Points on a hilly landscape, in no order, each with its height.
From any point a ball rolls to the lowest of the 3 points nearest to it. It stops when none of these is lower. Distance is the straight distance between rows; heights are no part of it.
(742): [-12   4 -14 -21   5  21   7  -6  -6  17   8  -6  -5  -7   8   1  15  17
   4 -10  -2 -13  20  -5  15   0]  height 45.2
(405): [ -9  -1  -6 -15   0  17   7  -3   0   3  -5 -16  -3   1   6  -7  13   6
   8  -6  -9 -14   4  -9   4  -3]  height 57.1
(798): [  8  -2   5   7  -4  -7  -6   3   3   3  -7   5   2   2   1   2  -8  -8
  -1  -6   2   9 -14 -10  10  -8]  height 62.5
(212): [-10   2 -12 -12   5  13   2   1  -8   6  -4 -12  -4  -4  -1   3   9  -2
 -17  -2  -3 -21  14  -6  10  16]  height 53.2
(417): [  2 -14  -7  -5  -7  16   1  12  11  -4   1  -3   9   4  -9   3  -8  15
   1   0 -10  -2  -2   2   5   1]  height 70.8
(170): [  1  -9  -6 -15  -5  21   8   4   6   1   5  -8  -2   4   3 -12   3  14
  23 -16 -19   3   6  -4   1  -6]  height 58.9
(582): [ 23  20   5  12   1 -19  13   0  -1 -15   5  14  -6 -10   3   3  -7 -16
   4  13   3  26  -4  12 -19   6]  height 26.4
(814): [ -6   5 -10 -13  11   3  -6  -5  -8   6  -8 -16  -5   8   4   0   9 -10
 -20   6  -8 -22  10  -7   7  20]  height 54.6
(364): [  1  14  10  29   5 -16  -3  -2   5   5  -1  21  -4 -15 -11  10   1  -5
   0   2  17  11 -20   0  -2 -13]  height 64.6
(877): [-14  -2 -11 -15   1  14   1 -10  -4  23  -5 -11  -7  -6   1  -2  26  10
   6 -12   0 -18   9  -3  10  -9]  height 57.5
(416): [  5 -16  -5 -13  -7  18  13  18  11 -10   8   2   8   4 -13   1  -1  20
  14 -15 -14   2   9   5   3   9]  height 75.9
(537): [ -8  -7   8   0  -2   9  -2   1  11  -2  -4  -6  15  -5 -18   9  -1  21
  -8   7  11  -8   4   9  -1  -3]  height 54.1
(474): [ 15  21  -1  26   9 -14   6  -2 -12 -14   5  31 -15  -8   9   2 -11 -18
   9  -1  -5  20 -23  10  -6   2]  height 44.9
(760): [  0  -6  -8 -14  -9  20  13  -7  -2  14   4  -3  -9   4  12 -10  11  11
  33 -15  -6  11  -2  -9   4 -20]  height 52.9
(372): [ -9  -6 -16 -16   7  32  11  -3  -8  12  15   3  -1   2  20  -3   9  21
  27 -16  -4  -2  19  -4  17  -3]  height 58.8
(775): [  1   1  -7  -4  10  -1  -9   1 -18 -10   3  -7   0  23   9 -18  -6 -24
 -17  14 -15   4   6   5  -4  25]  height 40.2
(128): [ 10  -8  -4   4 -15 -15   8   4  25   1  10   6  -1  -3   2   7 -11  18
  16 -18   9  10 -12   8   6 -15]  height 54.0
(634): [ -7   5  -8  -8   1   2  -1 -18 -27  17   2  -6  -9  23  21 -15   5 -23
   5  -3  -3   5   4   5   2   3]  height 49.0
(314): [ -8   2  -1   5   8  -4  -7  -5 -17  11 -16 -11  -4  10   4   8   5 -15
 -17   3  -4 -14   2 -10   8   0]  height 45.4
(331): [ -6   1 -10 -19  -3  14   4  -5  -9  11   2  -8  -5   5  16 -13  10  -3
  19  -9 -10   3  -2  -7   6  -3]  height 46.2
(254): [  2  -3  -1  -3   5  -1   0   1 -18 -14   3  -4   4  16  11 -11  -8 -21
 -12  15 -11   7  -1  -6  -4  17]  height 34.2
(888): [ 10  16  13   9   1 -12  -8   2   6  -8  -1   5  -1 -13  -6   5  -6 -13
 -14  15  12  11   1   4 -16   3]  height 36.4
(221): [ -9   3   7  19  -2 -14  -8   3  -2  13 -14   5   3  -2  -8  10   0  -6
 -10   9  18  -5 -14 -11   1 -14]  height 45.5
(35): [-19 -17   6  12  -9   6  -9   5  11  17  -8   1   2  -1  -8  11  10  24
   0  -8   1 -19 -12  -5  13 -19]  height 66.5
(279): [ 11   8  13   9   4 -22   0   7   4 -15  -2   7   1 -14  -6   8  -4 -15
 -11  19  12   2   8  11 -29  14]  height 39.7
(317): [ 16   7   3  -1   4  -7  -2   0 -11 -15  10   0  13   1  -1  -6 -18 -17
 -17  22  -2   9  -2  11  -7  13]  height 2.9
(255): [  3   3   2  20  -1 -11  -2  -3  13  -2   6  21  -5  -7   7  14  -6   0
   4 -10   7  23 -21   1   5 -11]  height 61.4
(237): [ -8   3   4 -12   2  23  -1   0   6  11  -7  -8  -6  -9  -4   9  13  31
  -8 -10   3 -29  36 -13  19  13]  height 1.4
(89): [  7   9   3   6  14  -9  -6  -1 -17 -11  -2  -4   6  10   2  -5 -10 -14
 -14  25   3   0  -1  -4   1  11]  height 22.3
(596): [ 15  20   8  18   4  -9   3  -1   2 -10   5  21  -4 -11  -5   4  -2 -11
   2   6  10  14  -8  10 -12   2]  height 34.7
(192): [ 13  -2  -3  11 -16  -7   2   2   9   4   3  13  -3  -4  10  -1 -10 -10
  11 -17  -3  24 -16  -2  -1  -7]  height 64.8
(672): [ 10  12   6  19   6 -13  -8   4  -9   3   1  19  -6  -3   7   5 -13 -16
   0  -2   1  12 -19  -6   5  -8]  height 56.1
(511): [ -3   5   0   3  10  -2  -8  -3 -14  -9  -8 -13   9   8  -6   1  -5  -8
 -31  23   5 -13   6  -2  -2   8]  height 32.7
(90): [-14   4 -11 -12   4  -2  -2 -12 -12  25 -10 -13  -9   6   7   3  16 -10
  -4  -8   3 -21   9  -6  14  -5]  height 56.2
(503): [  5  11  15  15   2 -18 -10   4  13  -7  -8  12  -2 -20 -10  15   0 -13
 -12  11  20  -6   1   9 -23   3]  height 35.5
(403): [  0   1  -3 -11   2   2  -1  -4 -20  -1   0 -11  -5  20  14 -20  -1 -21
  -7  -2 -14   6   6  -3   1  16]  height 42.4
(336): [ 13  11   8   6   5 -19   1   7   5 -13   8  12  -5 -15  -5   1  -8 -19
  -8  12   2  20   8   6 -31  11]  height 35.8
(730): [ -8   3 -16 -20   3  13   4  -4 -13   9  11 -11  -6   8  13 -19  12  -9
  12  -4  -8   1   7  -5   2  11]  height 37.7
(735): [  4  -7  -7  -7   1   5   8   5  -7  -5  -1 -13   8   3   3  -3   0   0
  -7  10 -10  -7   6   1   4  11]  height 38.5
(46): [ 11   5   7  -5   9 -11  -4   3  -1 -11  -5  -2  14  -7 -14  -5 -11  -2
 -13  24  10   9   5   4 -19   2]  height 22.7
(645): [ 20 -10  -5   2 -11 -11  13   7  21 -11   6   9  -1  -3   1  -1  -7  18
  11  -2   3  25  -6  12   1 -10]  height 48.4
(673): [ -1  -7  -5 -18   6  27  13  13   6  -9  10 -16   2  -6   1 -17   0   6
  16 -14 -17   1  12   1   6  11]  height 65.0
(272): [  0  -6  -8 -12  -3  15   7   1  -6  -4   2 -11   2  10   5 -19   5  -3
   5   0 -19   8   0  -6   1  16]  height 20.4
(606): [  4  -4  15   5  -1 -14   0   3  22 -10  -6   0   6 -15 -13   9  -1   2
  -7   6  26   2   5  12 -24   1]  height 40.8
(178): [ -8  -6  -3   0   9   9  -1   1  -7   0 -11 -13  12   8 -18  11   2   7
 -22  17   2 -18  -5  -5   6   3]  height 44.0
(686): [ 20   3  -5  -1  -7 -15  14  -2  13 -16  10   4   0  -6   3   3  -7  -4
   6   7   2  25   3  15 -20  -2]  height 37.8
(88): [ -6  10   8  10  13  -8  -8  -1 -21  -5  -7  -4  -6  17   3  -4  -8 -24
 -22  16   1  -8   1  -8   1   9]  height 31.7
(770): [ -3  -1 -24 -17   1  21   9 -11 -16  27  10  -2  -2   7  20  -6  12   7
  26 -10  -2  -3  12   0  16 -11]  height 64.0
(602): [-12  -2  -7 -11  -9  10   5  -5  -8  19  -6 -12  -8  -1   4  -2  12   1
  14 -13  -3 -10  -6 -13   6 -16]  height 64.7
(517): [ -6  -6  -1 -12  -2  24   5   0   1   7 -11  -6  -5  -4  -1  -1  13  21
  16 -14  -7 -14   9  -4  11  -7]  height 66.7
(91): [ -7 -12   1  16 -20 -13  -7  -3  25   1   7   9   3  -2   4   6  -2  15
   9 -10  10   1 -20  -1   6 -23]  height 58.0
(347): [-11   9 -15 -15   6   3  -6  -4 -14  11  -4 -11  -5   8  10  -6  14 -15
  -6  -3  -9 -13  11  -5   5  11]  height 48.5
(290): [ 11   3   1   2   2  -7  -4   7 -12  -7   8   2   5  11   7 -12 -13 -13
  -2  10 -10  17  -2  -5  -1  10]  height 42.8
(839): [ -5  -7  -1  -1  -4   1  -5  -2  -7  14 -15 -12   1   4   1   0   8  -4
  -7   1  -9 -12  -5 -14   8   1]  height 54.3
(783): [-10 -13   5   1  -3  25   3  11  10  -9  -8  -8  11  -6 -10  15   6  30
   4  -7  -9 -12  14  -2   8   3]  height 75.7
(222): [-15 -15   2   5  -7   0  -8   1  -2  18 -18 -13   3   1  -7  11  11  12
  -9  -2  -1 -21  -4 -10   9 -10]  height 62.2
(27): [ -5   3  -5  -9  11  -6  -9  -9 -19  12  -7 -11  -8  19  10  -5   2 -21
 -18   5  -1 -17  12  -8   2  14]  height 52.0
(135): [ 15  -9   0 -10  -6   2   1   1  -1  -5   5   0   2   6  11 -14  -9 -10
   5   4 -15  21  -8  -2   1   5]  height 50.8
(421): [ -1   0   0  -8  -5   2   5  -4 -11   8  -2 -10  -7   5  10 -10   3 -14
  11  -8 -15   3  -4 -12  -1  -1]  height 39.9
(181): [ 11  14  -1  23   0 -19  10  -3   2 -21   9  20 -13  -8   9   3  -4 -12
  12  -7   1  26 -18   7  -7  -4]  height 41.7
(180): [-15   8  -8 -10  18  -9 -11  -6 -20  18 -12  -4  -8   9  -1   6   2 -26
 -27   0   0 -26   7  -6   6  19]  height 56.0
(769): [ -3  25  12  29   3 -17  -7   1   4  -1   0  21 -12 -24 -12   8   5 -19
  -9   3  17  -1 -13  -3 -12  -5]  height 66.8
(13): [ -1 -19  -2  -2  -8  -6  -5  -2  26 -12   8   9  13   3  -9  11  -7  29
  11  -4   1  -4   3  14   2  -9]  height 8.4
(64): [ -4 -12   5   4 -10   3  -3  -2  21 -20  16   4  15  -6 -23  13  -1  32
   6 -12   3  -7  11  16  -6  -6]  height 34.3
(624): [ -2 -15   2   6 -12   2  -6   5  10   8  -2   1   1   2  -3   6  -4  12
   6  -2   0   3 -16  -2   5  -9]  height 63.7
(676): [  0  11  16   6   4 -12 -12   1   3  -9  -4  -1   6 -16 -12   0  -1 -10
 -19  22  20  -3   1   3 -23   1]  height 30.6
(810): [ -7   1 -11 -18  10  31  16  -1   1  -1  13  -4  -4   0   8  -9   7  27
  20 -15  -8   1  29  -8  13   4]  height 64.3
(493): [ 18   6   3   7   7  -4  -1   0 -19  -5   5  15  -5   6  13  -9 -16 -20
   4  -2  -9  17 -11  -3   0  11]  height 49.2
(787): [ -8  -6  18   3   4 -11  -6   4  19  -8  -5   2  20 -13 -18   7   3  10
 -14  11  21 -11   2  13 -13 -10]  height 46.3
(427): [ 14  -4   1  -6 -14 -12  11   5  21 -18  17   5   7   1  -9   0  -8  24
  16 -10   4  10  12  23 -10  -7]  height 37.4
(394): [ -9  -9   8   8  -8  -9  -7  -4  26  -2   2   2   8 -12 -14  13  -3  18
  -2  -1  19  -8 -10  13  -5 -21]  height 52.1
(609): [  2  -5   2   7  -4 -10   1  -3  22  -5   4  10   1  -8 -10   2  -7  10
   6   0  15  12 -14   7  -4 -17]  height 52.7
(698): [ -1   9   7  15   6  -8 -11  -2 -21   2  -5  -4   0   8   0   2  -5 -13
 -10  12   0  -2  -7  -7   2   3]  height 34.4
(191): [ -7 -14   3  -5 -12  15   3   8  17  -3  -4   0   2   0 -10  -1   0  23
  19 -10 -13 -10   4   2   6  -4]  height 76.9
(539): [ -7   3  13   7  10  -5  -6  -2 -26  10  -5   4 -13  14  16 -13  -7 -29
  -4  -5  -4   1 -10  -9   9  12]  height 45.8
(288): [  2 -16   1  -7 -19   4   8   4  23  -7   8   8  -4   9  -3  -2  -2  20
  23 -23  -9   8  -7   2   6 -17]  height 58.7
(436): [-15 -17   6   3  -5  16  -4   3   8   6 -10  -2   8  -2 -11  12   8  35
  -1 -11  -2 -20  -6  -1   9  -8]  height 69.2
(479): [  4  17  19  16   3 -15 -15   0  -4   0  -6   4   5  -9 -13   0  -4 -10
 -20  23  14  -3  -5  -1  -5  -7]  height 36.6
(863): [ 13  -3   3  -4  -3 -11   8  -6  21 -11  12   6   0  -7  -5   5  -8   9
   1   0  13  13   2  17 -12   0]  height 45.9

Call two points neighbours if one is among the 3 nearest of the other. Go from one point of each pair to the other, from neighbour to neighbour, staying as low as possible. Name the highest point that can't be avoided.
(254) and (237): (212)
(317) and (582): (888)
(13) and (89): (863)

For each start below, name the point where the ball stops.
(517): (272)
(760): (272)
(394): (676)
(602): (272)
(537): (676)
(798): (254)
